Each row is a point on a tangle of strands that fork, close into loops and nearly touch. The rows are in no order.
In the rows, zero is written as 128.
Two points are linked if the straight distance between their rows is under 49.4.
pok: [164 172 172 181 147 109 121 147 100]
zotok: [147 116 120 142 129 191  79 154 128]
sozas: [143  77  83 134 135 111 106 102 111]
zike: [144  89  88 137 146  95 127  91 112]
kuz: [145 108 109 159 153 143  84 117 134]
mon: [ 89 144 130  62  55  67 144 156 142]
bosim: [116 110  76 100  81 116 160 146  97]
doba: [130 150 156 124 110 114 157 150 102]
nok: [155 168 163 164 167 155 118 138 143]
mava: [ 98 141  96  86  94 175 156 170 158]
Fad: [133 140 129 217 170 127  76 105 135]
lovaf: [134  90 107 117 140 194  91 128 150]
foto: [107 128 166  97 151 120 155  91 162]
pobut: [146  86 111 160 116 144  72 145 110]
vif: [ 76 152 166  66 125 100 128  76 164]
rog: [114 114  99  98 126 136 162 119 138]
direl: [156 156 138 181 162 142 103 134 128]
mov: [144 168 174 142 168 172 131 135 155]
gular: [123 109  97 103 128 196 117 135 145]
fazal: [145 133 134 202 175  81 109  93 128]
tila: [ 92 152 115  77  87 151 161 174 175]
gusi: [ 82 126 158  71 126  92 150  76 160]
Vav: [152 123 129 170 168  91 122  99 126]
Larat: [149  98 107 140 109 158  86 154  99]
tuve: [143  87 103 155 136 143  77 120 126]
tum: [163 165 140 210 139  99  97 149  83]
zame: [133 123  97 117  94 160 126 165  93]
mufa: [145 106 112 134 149 101 144  98 120]
Munep: [112 125  92  96 104 187 136 156 137]
Raruv: [134 178 209 131 158 157 129 130 147]
Vidi: [115 143 139 110  95 111 164 153 108]
kibe: [134  98  97 118 157 142 133  94 142]
sepuv: [143 143 133 210 178 102  96  97 135]
Ropap: [ 82 115 129  67  91  65 164 105 150]
Bavat: [119 124 118 106  93  87 171 137  97]
seti: [149 127 131 162 172 115 121 101 139]
kibug: [144 115 127 165 136 180  66 151 134]
rakuz: [ 89 151 131  66  74 114 152 166 171]
lubi: [146 106 116 137 106 183  84 170 108]
bofu: [ 90 142 129  70  71  95 154 153 153]
Dobep: [135  88 103 125 151 173  93 110 152]
mavo: [136 140 151 127 150 130 147 119 137]
Gek: [124 109  80 104  87 149 136 156  97]
vabu: [113  95  79  93 113 128 159 119 124]
tasop: [139 157 155 132 138 151 143 142 128]
Rar: [119 113  88 105  80  95 169 144  88]
numab: [129 106 112 112 128  96 164 107 112]
pif: [162 163 147 189 145 117 111 144 103]
zomeb: [130 134 157 121 165 135 149 103 156]
dosag: [116 186 197 117  90  93 126 148  77]
kevi: [100 122 168  91 152 101 154  74 159]
gebop: [130  82  91 114 152 156 113  95 149]
moban: [128 166 179 127 102 106 148 154  89]
puro: [139 117 126 191 138 156  60 140 126]
pamet: [121 106 107 104 149 135 157  99 147]
Bezun: [157 176 192 168 155 119 124 143 116]
kamub: [136 127 126 199 153 148  63 124 134]
Zik: [107 120 124  98  89  68 173 127 105]
vativ: [120  90  84 101 114  97 166 106 112]
Regun: [ 93 109 134  82 120  89 170  95 148]
kig: [148 183 206 153 153 139 122 144 127]
pode: [148 120 117 156 165 145 104 109 141]
Luk: [ 87 118 127  73  80  57 163 117 130]
faso: [140 141 112 128 108 157 132 162  98]
govu: [138 154 135 129 124 161 143 160 117]

A fork is a point with three links, a tip a point with one. Leave the first point through the second and follow the links. Name the first fork or tip that comes.
tasop, govu: Bavat
pamet, rog: sozas
kig, Bezun: pif
govu, tasop: gusi
Munep, mava: mon

A piece is two or more points that can be reached from each other along the links. Count, over all rows, the pieces, the separate loops (a circle has one, a figure eight two, a Y none), the forks (points with three links) and the tips (points with one).
pieces: 4
loops: 3
forks: 3
tips: 5

Name the points in between on the shortest way along the links from the first point to the second, in order.
puro, lubi: kibug > zotok
kevi, mavo: foto > zomeb
rog, lovaf: pamet > kibe > gebop > Dobep
Zik, zame: Bavat > Rar > bosim > Gek
sepuv, pode: fazal > Vav > seti
nok, pok: direl > pif
